Each row is a point on a landscape with many valleys, with its height.
A ball rolls from a point to the lowest of its 2 nearest points, and stops where none of them is lower. Distance is the straight distance between rows; heights are no part of it.
bel:   2   5   0   6  11  -5  27  -6  -6  -1  -8 -10   4 -15 -10  -9  -3  -4  33 -17  -3  23  29 -39 -10 -11  -2   0  h=3.10
tuk: -28 -15  -6  10  -5   5   8  27   0 -20  12  -7  -2  11  11 -11   3  -1  15  14   5 -10  15  -6 -38  -6 -11  -2  h=5.52
pafo:  -3 -18 -13  17 -12   7 -22  15   3 -12 -17  12  -4  -8  -8  19   6 -17  -2   3  -4  -9  11  -5  20   9 -16  23  h=5.04
ziru: -17   4  -2  -6  -4  -6 -12  13   5   3  14 -24 -42 -12  16   0   2  -3  -8  11  -8 -26  -3   2 -16  28  21 -15  h=3.76
zove: -13  -3  -9  -3  -6   3  14  -5   0  -6 -31  10  38  15  -5  14 -12   5  18 -23 -24  -9  -1  11  23  -4 -53  19  h=4.51
Fum:   3   7   9 -10   8  -9 -17   4   4  15   0 -24 -41 -20  16  18   3 -13 -19   7 -22 -27  -5  12   1  27  13 -11  h=4.45
Tedif:   7 -18 -11   4  -2   0  19  -9 -11 -19 -20   7  15 -13 -30   2 -15   4  21   0  10  30  15 -24   1  -8  -6  16  h=5.30
geba:   7   6  -2 -25  22   8  -2  -1  -3 -19   2  12  14  -6   5   4   3  15 -22  26  -1  26 -11   8 -13  -3  -1   5  h=3.60
dun:   8 -18 -14  -1   2  11  15  -6  14 -25 -28  23  32  -2 -29   2  -7   9  15 -14  -1  24   5  -2   6   8 -50  25  h=4.98
savo:  -9   3   7  -9   9  -3 -17  -6 -16  14  -2 -12 -20 -34  13  10 -14 -12  -9  -1 -18   1   3  -3  -1   7   9  -4  h=5.36
Dudi: -12  -4  -8   5 -24 -18  -1  -3  -7   8  36  -7  -5  10  -8 -28 -11   7  16   7  22 -14 -16 -11  -6 -19  30  -5  h=6.93
Ris:  -2 -10 -15  16 -13  -5  22  21   6 -15  24   6   1   3  -5  -2   2 -10  30  12   5  -5  15 -17  -1 -29  20  -6  h=4.99
Kug: -13   2  -8  13 -23 -11  22  26  -4 -10  24 -15  -6  14   1 -24   9  -4  24   7   4 -11   8 -18 -15 -27  11 -19  h=5.17
kav: -22   3  -8 -18  -7   5  -9   6   4 -17 -11  19  31   2 -10  -3 -18  11  -5   2   2 -10  -8  11   2   4 -43  17  h=3.89
sut: -23 -14   3   9 -19  -6 -13   4 -11  -2  19   5  -7  13  -6 -29 -18   2   5   2  20 -24 -10   4 -19  -9  22  -2  h=7.01
lipa:  -4   2   6  12   0 -18  -3   0 -25  13  25  -5 -11   7  20 -23  -7 -20  -5   9   2 -13  -5  22 -12 -14  39 -31  h=3.05
Gere:  18  32  12  27  16  -8  19  13 -15  29   1   1 -18 -26   6   3 -27 -17  -6 -15  -2  -4  10  -9   9  -2  22 -23  h=2.75
birog: -25  17   9 -28   1  -4 -13  -2 -13  -7 -10  11  25   3  12  -9  -4  12 -24 -12   7   5  -7   9  -2 -13 -28   3  h=4.67
Lofe: -34 -25 -10  -8  -8  14 -11  15   2  -9   7  -4  16  -2   8  -5 -17   8  13  18 -10 -28  -1  14 -24   7 -30  16  h=5.88
seba:  -5  23  22  -2  22   7  -8  -6  -3  12   2  -2   0  -5  12 -17  -5   4 -10  -2   8  15  -1   8  -9  -6  27 -18  h=4.86
Gelab: -21  25  14 -14   7   4 -10   5  -1 -14  -9  14  20  -5   2  -7  -9   1 -17  -9  11  10  12  12  -8 -18 -11   6  h=4.49
Vubo:   7  -7  -5  -7 -12  -8 -15 -10  20  13   3  -7 -14  27  -2  15  37   1  -8  -6  -4 -17 -21   6  17  20 -23   5  h=5.44
fufe:  -5 -15  -9  10  -8   1   3  -2   4  -9 -31  11  24   9  -7  20   2  -4  12 -19 -14  -7  17   3  29  -7 -46  23  h=4.68
tabuz: -31  17  -3 -16 -11   2   6  15  10 -17 -27  21  40  12 -11  -7 -21  11  11  -6  -8 -23  -6  29   2   9 -53  16  h=4.14
fitad:  37   2   5  -5  13   5  -1 -14 -16   6 -25  -4   3   1  12  22  17   2 -23   0 -30  17  -1   4  30  12  16  -3  h=6.18
Pugu:  -4  -7 -16 -14   5  10  21   5  11 -29   0  17  39  -7 -13   9 -30   8  12   4   7  -1  11  10 -16   4 -30   1  h=3.42
kig:  -3  13   7  10  -8   0 -12 -12   5  10   8  15   4   3  -9 -17  -6  -2  -5 -23  25  -4  -1   3  17 -16   2   7  h=7.18
sasam: -13   5   0 -30  -1  -9 -17 -15 -24  10   0  -9  14   6  19   9   6  -9 -19 -17  -2  -8  -7   6  18 -22  -9  -5  h=4.96
Nez:   0   0 -20 -17 -12   4  12  21  10 -29 -21  49  19  10 -23  11   6  13 -17  11  -3  17  -5   8  15  16 -47  22  h=4.70
mez: -19  -9  -8  -7  -6   5 -21  16  -9 -14   7   1 -14 -12   3   5 -14 -12 -11  15   3 -15   7   1  -4   2   9   8  h=5.91
vaka:  21  15  14  23   1  -4  17  14 -14  26 -14  -5 -30 -24   3   8 -29 -10  -3 -10 -13   3   9 -18  16  13  32 -23  h=2.00
zupo:  12 -14 -14  18  -3  12  17  16   2  -2  -3   1  -8 -11 -10  17   7  -8  19  11  -7   7  26 -26   3 -13   6  12  h=5.58
Topul:   8  20  31 -24  12  -3  -3 -10  38  -8 -19 -12 -14  20  -4  16  22  18 -25  -5 -42   1 -15  13   8  40  16  -5  h=6.32
mim:   6  -3 -21 -23 -11   4   9  20   6 -24  -9  44  20  -4 -27  10  -9   8 -33  17  10  15   0  12   4  10 -32  11  h=4.40
keso:   4 -19 -10  10 -13  -9  -1 -13  -5  22  24  -9  -6  10  25   0  17 -11 -13  -4  -1 -37  -8  26   0   2 -18 -12  h=5.83
gofe: -11  -8  -7 -26  11  12  -9  -2   5 -13  -7  10  25   5  -1   2   4  20 -11   5  -1   9 -16  12 -14  13 -48  14  h=3.57
rurir:  -1   1   5   2  11   0  12  13  -5  18  14 -31 -17  -7  27  -6   5  10  12  16 -22  10   3 -22 -33  11   8 -28  h=8.11
funon:  15 -19 -13 -18  -5  -4 -17 -16  17   0   0 -14  -4  11  -8  20  32   4 -10   7  -7  -4 -18  -1  21  14 -16  14  h=5.63
pono:   6  -8   0  -6  -6 -12   0 -32   8  24  32 -19 -14   7   4 -13   4   8  -1  -1  15 -22 -25   5 -14  19   1 -12  h=6.70
kibo: -11 -22  -4  17 -17   2 -20   5 -12 -16   9  -8 -17  21  16 -12  21  -6 -13  10   3 -20 -13  15 -30  12  14  -3  h=6.89
fama:   2   9   4   2   5 -14  28  11 -12  36  25 -28 -13  -4  23 -16   5  -4  13  10 -14   3   7 -18 -28  -1   8 -40  h=8.02
lunev:  -8  26   7 -20  -1  -1 -10   8  -2 -26 -17  21  -3   2  -9   7  14  13 -31   8   9  30 -14   6  18   2   4  21  h=4.89
Pifu:   6  -7  -9  10  -9   7  -5  -1  26  15  -2  15   1  26  -3  10  43   6   0  -3   5  -4 -14   7  24  13 -32  12  h=5.25
sipe: -25 -18   2  -5 -15   0 -16   1  -2  14   5  -6  12   7  13 -16  -8   7   6 -13 -12 -43  -8  21  -4   6 -28   7  h=6.13
mepul:   9 -13  -6  -6   2  -1 -12 -12  -4  26  11 -15 -15  -7  18  15  12 -12 -14   1  -9 -19  -6  10   6   7 -10  -6  h=5.59
rufim: -14  16   9   7  -6   1  -4  -9   7  -7   3  25  19   5 -12 -20  -9   3   5 -16  30  -2   4  10   1 -26  10  10  h=7.14
mas:  34  -5  -5  -8  14   2   2 -11   9  18   5 -24 -11  -8   7  19  10   7  -8  13 -24   6  -4  -3   6  20  16  -5  h=6.40
lamo:  -2 -25  -5  29 -10  14  11  11  14  -5  20   1  17  12   9  -2   8 -11  14   0   6 -23  17  21 -10 -21   1  -4  h=4.41
poge:  -1  13  10 -10  -6  -9 -20 -25   2   9 -13   0  -3   5 -19  -4  10   1 -12 -32  15   2 -15  -7  27  12 -15   8  h=6.26
begab: -12   8   6  24   0  -2  12  15  13  20  13  -9 -21   4   7 -27   5  -4  19 -12  14 -10  15 -14 -28   4  -5 -18  h=3.36
mosid:  -6  -5 -16   3 -15  11  -5  18  27 -20 -19  37  16  10 -23   5  13   8  -4   8   7  11 -11   9  21  12 -39  32  h=4.91
Danid:  10  -2  -6  -3   8  -2  18  15 -11   3  25 -15   8   4  15   7  10   5  19  36 -18  16   2 -16  -6 -17  38 -21  h=3.74
riv:  17   0   8  -5  20  12  10 -15   1  13  11  -8   8   1  11   1  14  14   2  17 -12  24  -8   3 -10  -4  26 -12  h=2.94
let:   7  16   9   7   8   4 -17  15 -17   1 -10   1 -14 -14  23  10  -4 -18 -23   6 -11   0  13  10  20  -8  31  -5  h=3.56
vofop:  14   7  -8  18 -10 -11   4 -17   4  28  13   3 -11 -12 -10 -11 -14  -9  16 -22  13  -9   2 -20  11  -9   4  -6  h=7.33
zude:   6  19  13   0   7   2  -4   3  -4  -3  -1  -3 -14 -10 -17  -4 -13   9   1   4   3  22  -7 -18   4   2  38   5  h=6.53
baf:   0 -10 -10 -11  -9   4  15 -14   8 -15 -19  32  33  -3 -39   1 -17  19   3   1   6  22 -10  -6   9  11 -42  23  h=5.13
duz:   1 -17 -13  11 -12  -1 -11 -18   8   8  -9   6   0  -7 -31   2  -8   0  23 -15   9   0  -7 -28  16  13  -9  23  h=2.60
bubu:  12   0   2 -15  27  10   5   0   0  -9   1  -3  12  -8   3   1  -6  23  -4  22 -20  38  -1  -4  -5  -3  16   6  h=3.50
toba: -14 -17  -1   0   7  12  -8 -11   3  14  10 -10  15  12  16 -13  15   8   5   6  -3   0   0   4 -32   4 -26   4  h=2.40
puse:  -6  17  15   0  13  11 -21   9 -10   0  -1  -6  -7  -6  31  11  10 -10 -26   7 -17   5   8  16   2  -5  25 -17  h=3.92
Zop:  12  -5   1 -13  14 -15   3 -23  -8  31  23 -18   3 -14  12   2  -7  -1   7   6  -3   3 -10  -2  -8  -5  18 -24  h=7.81
Sif: -25  10   0 -40 -10 -13 -26  -2 -16   0   2  -7  13  20  20   6   2  10 -20 -17   7  -9 -15   9   9 -15 -23   0  h=4.82
rusal: -23  -4   5 -11   9   2 -18  14  -8  -1  14 -10 -22 -31  18  -2 -16 -10  -5   7  -9  -8  15  -8 -11   4  15  -2  h=5.65
bomu:   3  13  22  -2  11  13  -7  -3  13  -1  -2 -14 -14  11  12  -8  14  23  -5  10 -16  17 -11   9 -22  22  33 -20  h=6.76
gane: -14  -1   8  -1   9  -1   2   2 -12  -8  14 -18  -8  11  14 -22   3   5   5  17   1   5  -6  -4 -44   0  24 -18  h=7.04
ker:   0 -17 -13   8 -16  -2  23   3  -1 -36 -23   5   6 -13 -30   9 -32  -9  28  -7   6  12  31 -21   7 -11 -16   9  h=5.51
Sefa: -25   4   9 -11   2  -1 -29  -4 -10  -8   4  -7 -13   8  14 -20  -1   3 -19  -2  14  -9 -13  18 -18  -1   8  -3  h=2.21
Sarub: -15  -6  -1   0 -22  -1 -18  -4  -1  17   5  -3   2  18  18  -4  11  -2  -6 -15  -2 -38 -10  21  12   2 -20   3  h=6.01
fuva: -21 -23 -13   0  -8  13   3  26  -3 -23  11  -7   9   0   6  -4 -15   5   9  23  -1 -17   2   9 -38  -2 -20   3  h=5.70
rila:   6   2 -13 -15  22   3  15  17  -8 -29   0  14  24 -11  -3   9 -12  -3   0  20   2  23  19   2 -17 -18   4   0  h=4.65
tasi:   6  -7  -8  -5  -9 -11 -12 -15 -12  31   3  -7 -16 -23   6  15  -3 -19 -16 -15   3 -16  -3   0  17  -2  -7  -1  h=5.34
gub: -15  -3   1  13  -4  10 -23  15  23  -1  -7   4 -19   7  -8  -9  16   7   3   7  10  -3 -13  -8  -2  21 -14  12  h=4.31
vel:  25 -22 -13   8  -6  -1  12 -19 -15  -2 -19  -2  -3 -11 -20   4 -10  -7  16   3  -2  24  12 -26  16   3   9  14  h=5.50
zap:  -7 -12   1   5  -1  -5  16  -4  -4   8  -5 -10   3 -25 -17  -1 -23 -13  27 -18   6   8  23 -32  -4 -17  -4   3  h=2.68
minag:  15  -3   3  13  10   8  13  -6  14  22   6  -2   3  -8   2  -5  12   8  18  -6   5  17   6 -19 -10  -2  -3  -3  h=3.68
tak:  -3 -12 -17  -3 -12  -1   2  24   2 -25  21  -4  -5   5  -2  -5   5   8   5  35  11  -6 -13 -11 -11  -4  16   4  h=6.60
putul:  25   7   3  11  12 -22   5 -14 -16  30  25  -4 -18   4  20  -9  -8 -16 -10   8   9 -14 -21  27  -9  -6  28 -31  h=3.49
favid:  36   6   2  -3  21 -20  16 -25 -14  38  12 -17  -7 -18  -1  12 -19  -1   4   2  -6   9 -18  -8   7   6  32 -22  h=7.68
nemin: -10  -8  -4   3  -1   5   8  -3   6  -3  15   0  20  -1  -2  -9 -11   4  22  -1  15  -9  15  -4 -18 -26  -1   3  h=2.42
Digi:   0  -3  12   8  -4   1 -13  -2  -8 -12   6 -10 -23  24  13 -12  25   0 -15   8  -7  -4 -21  27 -31  24  28 -12  h=7.02
peg: -11  -1  14   6   4  -9 -22  -4 -20   4  18  -8 -14  10  18 -24   0  -7 -11  -2   9 -11 -15  29 -14  -6  33 -17  h=2.69
Saz: -11   9  11  16  -4  -4   5  21   1  23  23 -18 -43  -5  12 -25  -2  -2   5  -5   6 -16   9 -15 -24  14   5 -21  h=3.73
Kas:   4  -3  -7 -16   3   1  -7  13   2 -21  13  -4 -12  -1  -1   9   3  14  -6  35   6   5 -15  -3 -10  10  25   8  h=6.38
gimu:  13  25  11  18  11  11  -4   8  14  23  -7  -3 -35  -4   7   7   8 -13 -10  -4  -3  -7  -5   4   0  27   4 -11  h=4.97
rezi:   2  -7  -8 -15   0 -10 -16 -13 -23  17  -3  -1   9 -12  11  15   1 -17 -13 -14  -7  -8  10   1  21 -23 -10   3  h=5.10
pilot:  15   3  -5 -26   1 -10  -6  -8  23 -10  -9  -4 -13  23  -9  26  42  11 -18   2 -15  11 -21   6  25  21  -3  16  h=5.86
bavu:  15  -1   3   5  17   9  14 -17   8  23  18  -7  14   9  13  -8  20   3  14   5   4   4   3  -6 -20 -10  10 -12  h=3.37
fabip: -10  16  10  -1  10  13   0  13   8 -24 -12  25  17   4   2   2   3  -7 -14 -12  14  15  18  21  -9 -22 -24   8  h=4.32
bulob:  26  19   6  32  11  -3  15   8  -7  20  -5  13 -13 -16   9   3 -13 -29  -4 -15   5  -4  14   2  16 -16  25 -17  h=3.27
rosif:   1  -7  -7  -8   0   2  -4  -8 -11 -19  -7  11  16 -15 -20   1 -21  -2   1   2   7  13   0 -17   8 -12  -1  18  h=5.12
tol:  23  32  23   4  22   5   7  -8   1  30  -2  -1 -10  -8  13  -6  -5   6 -11 -14  -4  10  -5  11  -1   7  21 -26  h=4.74
napi: -24   5   8  23  -2   4  -6  19  21  15  10   1 -14   5  -7 -24   0  -4  22 -20  17 -19  13 -15 -20  12 -14  -1  h=3.71
Kis: -16 -11  -9  -1  -4  10  11   9  14 -14   3   3  29  -8  -9   4 -23  10  27  -1   1 -19  16  -2 -15  -8 -19  11  h=2.89
depir:   4   4  13 -23  11 -16  -9 -38  14  25  12 -25  -7   0  -7  -2  11   4 -12 -11   4 -15 -19   5  -5  15  -3  -7  h=6.54
Suli:  33  -3   7  -8  13   4   6 -16 -35  -1 -39  -8   2   3   7  10   7   0 -15  -6 -25  32   7  -2  25   2   9   6  h=6.03
Piraz: -16 -11  -8  11 -11   4  10  24  -4   0  21 -17  -9   4  12 -12   5   1  19  18   0  -9  15 -19 -22  -8   9 -14  h=5.33
Zis:  29  11   5   7  12 -29  23 -12 -17  35  13  -8  -1  -7  -3   7 -25 -10  13   7  -4  15 -16 -14  20  -8  39 -33  h=7.58
pasuv:  -6  22  22   3  14  18 -20  12   4  -7 -12   1 -18   8  24   3  23  -1 -26   9  -9   5  -1  18   3  11  13  -3  h=4.25
Vuv:  -6   1  -6 -14   1  11  18  12  17 -35  -4  34  38  12 -17   6 -15  10  -4  11  10  -1  13  27 -12  -2 -39   8  h=3.82
Bon:  22 -27 -18  19 -14  -2  22  -2  -9 -10 -17   2  -3  -8 -11  15  -3 -23  22   1  -7  11  25 -24  14  -8   2  12  h=5.69
togil:  10  15  15 -31  14 -12 -12  -8  25 -11 -26  -8 -17  17 -16  24  35  11 -25  -8 -23   9 -18  -2  22  38   3   7  h=6.09
Didev:  -8 -21 -12   8 -14  -6   1 -10   0  10   0  -6   3 -16 -22  -3 -26  -3  25 -16   2  -8  11 -34   9   1 -14  12  h=2.20
numis: -13  13  -8 -11 -12   6  14   4   2 -18 -32  20  42   9 -19  10 -19   8  17 -11 -18 -19   6  27  17   8 -50  22  h=4.34
Fasu:   9   2  -3  30   0  16   9  12  12   5   5   5  -5   6  12   0  12 -13   0   8  11 -13  21   9  -8 -15   6  -3  h=4.08
Rig:   6 -10 -13  27  -4  11  -5  15   2  -2 -12   8 -13  -9   2  24  14 -18   4   4  -9  -4  21 -11  13  -4   5  11  h=5.32
fosa:  -4  -1  11 -23   8  -4 -19 -29  11  16 -10 -14  -5 -10 -11   2   9   3  -2 -20   1  -4 -14  -8   5  17 -20  10  h=6.39
Nuvun:  17  16  -7  22  -9 -15  30  -8   5  27   8   2  -9 -11 -12 -10 -14  -9  29 -16  12   9  10 -34  14 -19  13 -19  h=7.41
mubag:   4   6   0   2  10   5  24  -5  11  11   9 -11  14  -4  -4 -10   6   9  28  -7   1  21  15 -35 -22 -13  -5  -5  h=3.41
vose:  13  -1   3  10  -6   0  -7 -23 -11  17 -24   7 -12  -7 -15   2   2 -12  -9 -26   3   6   0 -14  25   9 -11   6  h=6.14
guzam: -10  21  11   0   6  -3 -22   5 -17   0  -9   7 -10  -8  10  -1  -8 -19 -18 -16   6  -2  13   3  19 -17  12   0  h=3.11
rudo:  -1   7  20   3   3  -3  -5  -3  -4  -1   7 -20 -17  13  20 -17  12   9  -2  12 -11  -1 -16  18 -36  19  41 -25  h=6.91
ruro: -19   2   5  15 -14  -2  -6   7   6 -10  19  18   9  12  -8 -27 -15   0  13  -6  29 -17   2  12  -9 -26  22  -1  h=7.07
Nimo:   5 -28 -15  11  -1   2  32  -3  -3 -48 -11  -1  15 -14 -24  28 -33 -11  35 -16   2   7  30   1   8 -19 -15   4  h=5.75
fom:   0  -4  -2  31 -10   5  11  -2  24  13   5  11   6   1  -8  -3  -2 -11  19 -24  10 -22  20  -3  11  -9 -13   9  h=6.63
Tifi: -10 -21  -7   9 -16   2  -6  13 -13 -27  19  -2 -10  17   5  -8  11   0   4  27   9 -15 -17   8 -26   0  19   0  h=6.77
tus:  -2   4  -6  -2  21   5  14  24 -11 -25   3   1  10  -9   1   9 -12 -11   6  28  -8  22  12 -12  -9 -19  26  -6  h=4.38
lun:  14   9  11   1  -2   0   0  10 -10  -7 -15 -12 -20 -15 -19  11 -21  13   3  12 -13  20 -10 -31  13  19  42   3  h=6.37
gigo:   4  -2  -8  -3   2   6 -11  -4   3  -6  -6   8   7   8   2   9  16   0 -11   3   2   7  -2   5   8  -6 -10  18  h=5.95
nen:   1  14  28 -12  19   6  -9  -6  30  -5  -9 -14 -12   5   3   8  22  22 -11   1 -27  15 -11   6  -9  39  13  -5  h=6.55
gopez:  19  -1   0  -4  13  10 -10  -1  -2   0  -8  -7  -3  -6   8  19  14  -3 -12  12 -19   9   5   2  11   6  10   5  h=6.15
domud: -12  -2   1  13  10  12  16  13  11 -34   0   7  21 -11  -4  20 -18 -12  23 -19  15  -3  33  19  -5 -22  -6   3  h=6.25
rebuz:   0 -17  -6  30 -17   2  28  21  16 -14  20   4   9  15   5  11  11 -13  28   3  10 -16  26   9  -1 -35  19  -5  h=4.71
Rovim:   8 -21 -18  -8 -12   3 -14 -13  10  -4   4   7  14  10  -4   5  16  13  -6  12   4  -6 -14  -1  13  -5 -12  24  h=5.82
zafu: -32  15   8 -13   0  -2 -32   9 -10  -1  -5   0 -10   1  20  -7   4 -12 -26 -10  10 -15   3  17   0 -15   1   2  h=2.66
lati:  17  -3  11  -2   7   0   4 -19 -37 -13 -44   0  -3  -2 -13  -9   1   2  -9   0  -8  42   8  -4  28   4  16  12  h=5.87
lurug:   2  -9 -12 -24 -15   0  -2 -13   6 -14 -11  27  25   8 -25   3  -3  26 -14  -3   9  15 -21  -1  12   1 -28  27  h=5.29
Kabob:  13  11   3  27   4   5   7   9   1  20   0  14  -5  -8  19  11   7 -23  -6  -6   3  -9  16  12  12 -20   7  -9  h=3.70
buv:  16   8  -5  26 -11   5   6 -13  19  23   2  14   1  10   1  -7   9  -5   5 -26  16 -17   5   6  13  -9 -27  -1  h=6.73
kupa:  22   2  18   9   7   3  -1  -5 -10   3 -30 -14 -23 -12 -11  10 -12   2  -7  -1 -17  12  -9 -16  18  28  33  -5  h=6.17
pubuv: -13 -12  -4 -20   4   8  -6  -5   5 -17  -4   7  20  27   6  -7  30  21 -17   9  -3  13 -24  27 -16  12 -43   7  h=3.24
guzu:  -8  -1  -1 -12  -3   4 -26  16  -7 -25  11  -4 -17  -5   4  10  -5   0 -20  30   4  -6 -12   4   2   9  33   2  h=6.16
Tesa:   6 -16 -10  -2  11   9  23   3  -3 -43 -15   6  29 -13 -14  25 -22 -12  19 -10  -1   9  35  15  -5 -17 -19   7  h=5.99
tivin: -32  -1   8  12  -7  12 -20  15  20   1   0  11  -4   3 -15 -23  -5   4  10 -10  16 -20   5  -5  -5   9 -16  11  h=4.00
Gud: -13  -2   0  27   5  12  11  11  25 -12  -6   5  15   0  -5   6   3 -14  22 -28  11 -12  36  11   0 -16 -18   5  h=6.47
zuzut:  17   2  -7   4  -3 -10  31  11  -5  19  33 -18   1   2   9  -2   6   4  22  25 -16   5 -11 -24   1 -10  31 -31  h=3.38
Vez:   1  -1   4  -9  17   8   2  20 -10  -7  12 -12   2   0  18   5  -5   6  10  27 -19  15   4 -15 -14  -2  32 -14  h=4.07
dafor: -10 -18  -9  21 -12   9 -15   4  14  -1 -21  12  10   3  -8  16   8 -18   6 -13  -7 -21  13  -4  31  -3 -35  21  h=4.84
ded:  -2   1  -7 -12   8   1   3   3 -18 -29 -18  15  17 -19 -12   8 -24  -9 -12   8   7  19  16  -2   0 -17  -2  15  h=4.94
Sugo:   0   1  -4  -6   8 -19  12  -1  -7  35  33 -22 -17 -15  13 -10 -10  -3  11   5   0  -8  -2 -13 -14  -5  14 -22  h=7.92
zom:  20  -5 -15   9 -13 -11  31   4   6  25  30 -12  -2  -2  -1   9   9  -3  27  15  -5   0  -1 -30  10 -17   9 -19  h=3.75
Sor:  20   3  13   1   2  -6  -9 -12 -12   8 -26  -4 -15 -14 -14   1  -5  -6  -9 -12  -2   9   3 -13  23  18  18   7  h=5.96
doz:  26 -15 -23   6 -15 -13  16 -12  -5  25  23 -14 -10 -13 -12  11  -3  -3  23   4   0  -2  -8 -33  13  -2  14  -6  h=4.11
Tizif:   0  12  11  10   4   8 -17   0  19  16  -5  -2 -21   2   2  -5  15  -2  -6   4   9   0  -6  -3  -1  25   9  -1  h=4.66
mul: -39 -11  -5  -8  -9   6 -16  10  -1  -2  -6  -4  22  -2  11  -6 -19   5   6   1 -18 -41  -4  24  -7  10 -36  14  h=6.02
rez:  33  28  18  -1  15  -4   6 -18  -3  25  -2 -11 -22  -3  12  13  -3   1 -19  -7 -12  -6 -13  18  14  15  12 -24  h=4.42
ziku: -19  18  15  -8  24   0 -13  -2  -7  -1   6   3  10  -7  10 -19 -13  -6 -11  -6  10   8   9   9 -14 -20   4  -7  h=4.69
Bef:   1 -12  -2  -1 -21 -14  -4 -14   7  13  34 -14 -17  12 -11 -25  -3  15  12   0  20 -19 -23 -10 -13   3  18  -3  h=6.83
zarin: -13  16   6 -11  -1   5   7  19  13 -32 -19  36  24  19 -14   4  -2   6 -17 -10  13  11   8  23   3  -5 -38  11  h=4.09
Nolud: -14  28  12 -11  -2  -1 -15  12   3 -20 -14   8 -14  16  10   9  28  14 -30   0   2  14 -13  18  13   7   8   8  h=4.60
fuset: -10   6   3  11  -9  -3 -11  20   5   3  21 -10 -40   6   9 -17   3  -2  -2   8  11 -19  -2   2 -21  22  24  -9  h=3.12
fupa:  26  20  -4  17  -3 -23  27   0  -9  31  17  -4  -9 -11  -7  -2 -17  -7  22   1   3   8   0 -27  19 -16  34 -20  h=7.48
kos:  12  12  12  -7   4  -4  -6 -25 -22  -6 -37   3   1   0 -15 -10   4   6 -17 -16   1  36  -4  -4  25  -2   2  18  h=5.74
bozav: -17 -17   2   7  -3   5   1  -8  -2   3  13  -2  21  14  14 -20  -4   3   9  -4   4 -17   6  19 -30 -13 -15  -1  h=1.99
favan:   9 -16  -7   3  -5   7   6 -11  -5 -13 -34  19  20  14 -17   8  13  -1   2 -17  -7  23   8  -3  22   1 -42  28  h=4.83
Pesut:  -2   5  -7 -34 -15 -10  -9 -19  -6 -17  -5  12  19   1 -13   8   1  17 -12  -2   9  15 -23   3  17 -13  -6  20  h=5.45
revo:   5   8   0  -4  -6 -10 -10 -25   2  19   6   4  -1 -11 -11 -14  -9   3   4 -17  18  -3  -9 -14  10  -4  17   4  h=7.25
losug:  30  21  12   4  12 -12  15 -15  -3  23  16 -15 -19  10  20  -7   6  -6 -20   1   3 -17 -20  29  -6  12  14 -24  h=3.95
pafov:   3  -3 -17 -32   4   2   4   2  -8 -25  -6  31  23   3  -9   5  -9  13 -30  21   7  20  -7  14  -1  -4 -19  10  h=4.05
rul:  -6   7  12  17  -8 -14  12  17 -24   0  18 -24 -14  17  15 -31   4   1  11   6  -2   4  -9  -8 -40   2  31 -28  h=7.13
mal:   8   0   0 -20  -1 -10   0 -31 -21 -15 -26  16  19  -1 -18  -1  -3  11 -14  -8   9  34 -11  -8  24 -14 -10  21  h=5.61
gel:  11  11   9  -8   9  -9 -14  -6 -11  19 -16 -19 -37 -32  13  20 -11 -13 -24  -8 -21 -11   4  -1  13  29   8 -17  h=4.95
sis: -15 -12   3 -12   3   7 -20 -14  14  -3   5  -7   4  22   2  -8  25  14  -4   6   4  -3 -22  14 -18  19 -26   5  h=2.86
lemut:  -3  -9  -1   9 -14   8  -7  13  31  -8 -10  25  10  20  -7   1  32   8  -4   3   6   8 -11   8  13  11 -29  26  h=5.08

Where does a ball stop that starts at each point below?
kibo => fuset
rul => riv
mal => bozav
dafor => bozav
sipe => bozav
gane => riv
seba => bozav

Call two points neighbours if one is among the 2 nearest of the other. Go from one point of each pair to the other, from neighbour to neighbour, staying as low as possible. Name the highest point that can't be avoided.
zuzut, bozav => Bon
begab, Sefa => gimu
vaka, bozav => sipe
Didev, riv => minag
Sefa, bozav => seba
begab, fuset => Saz
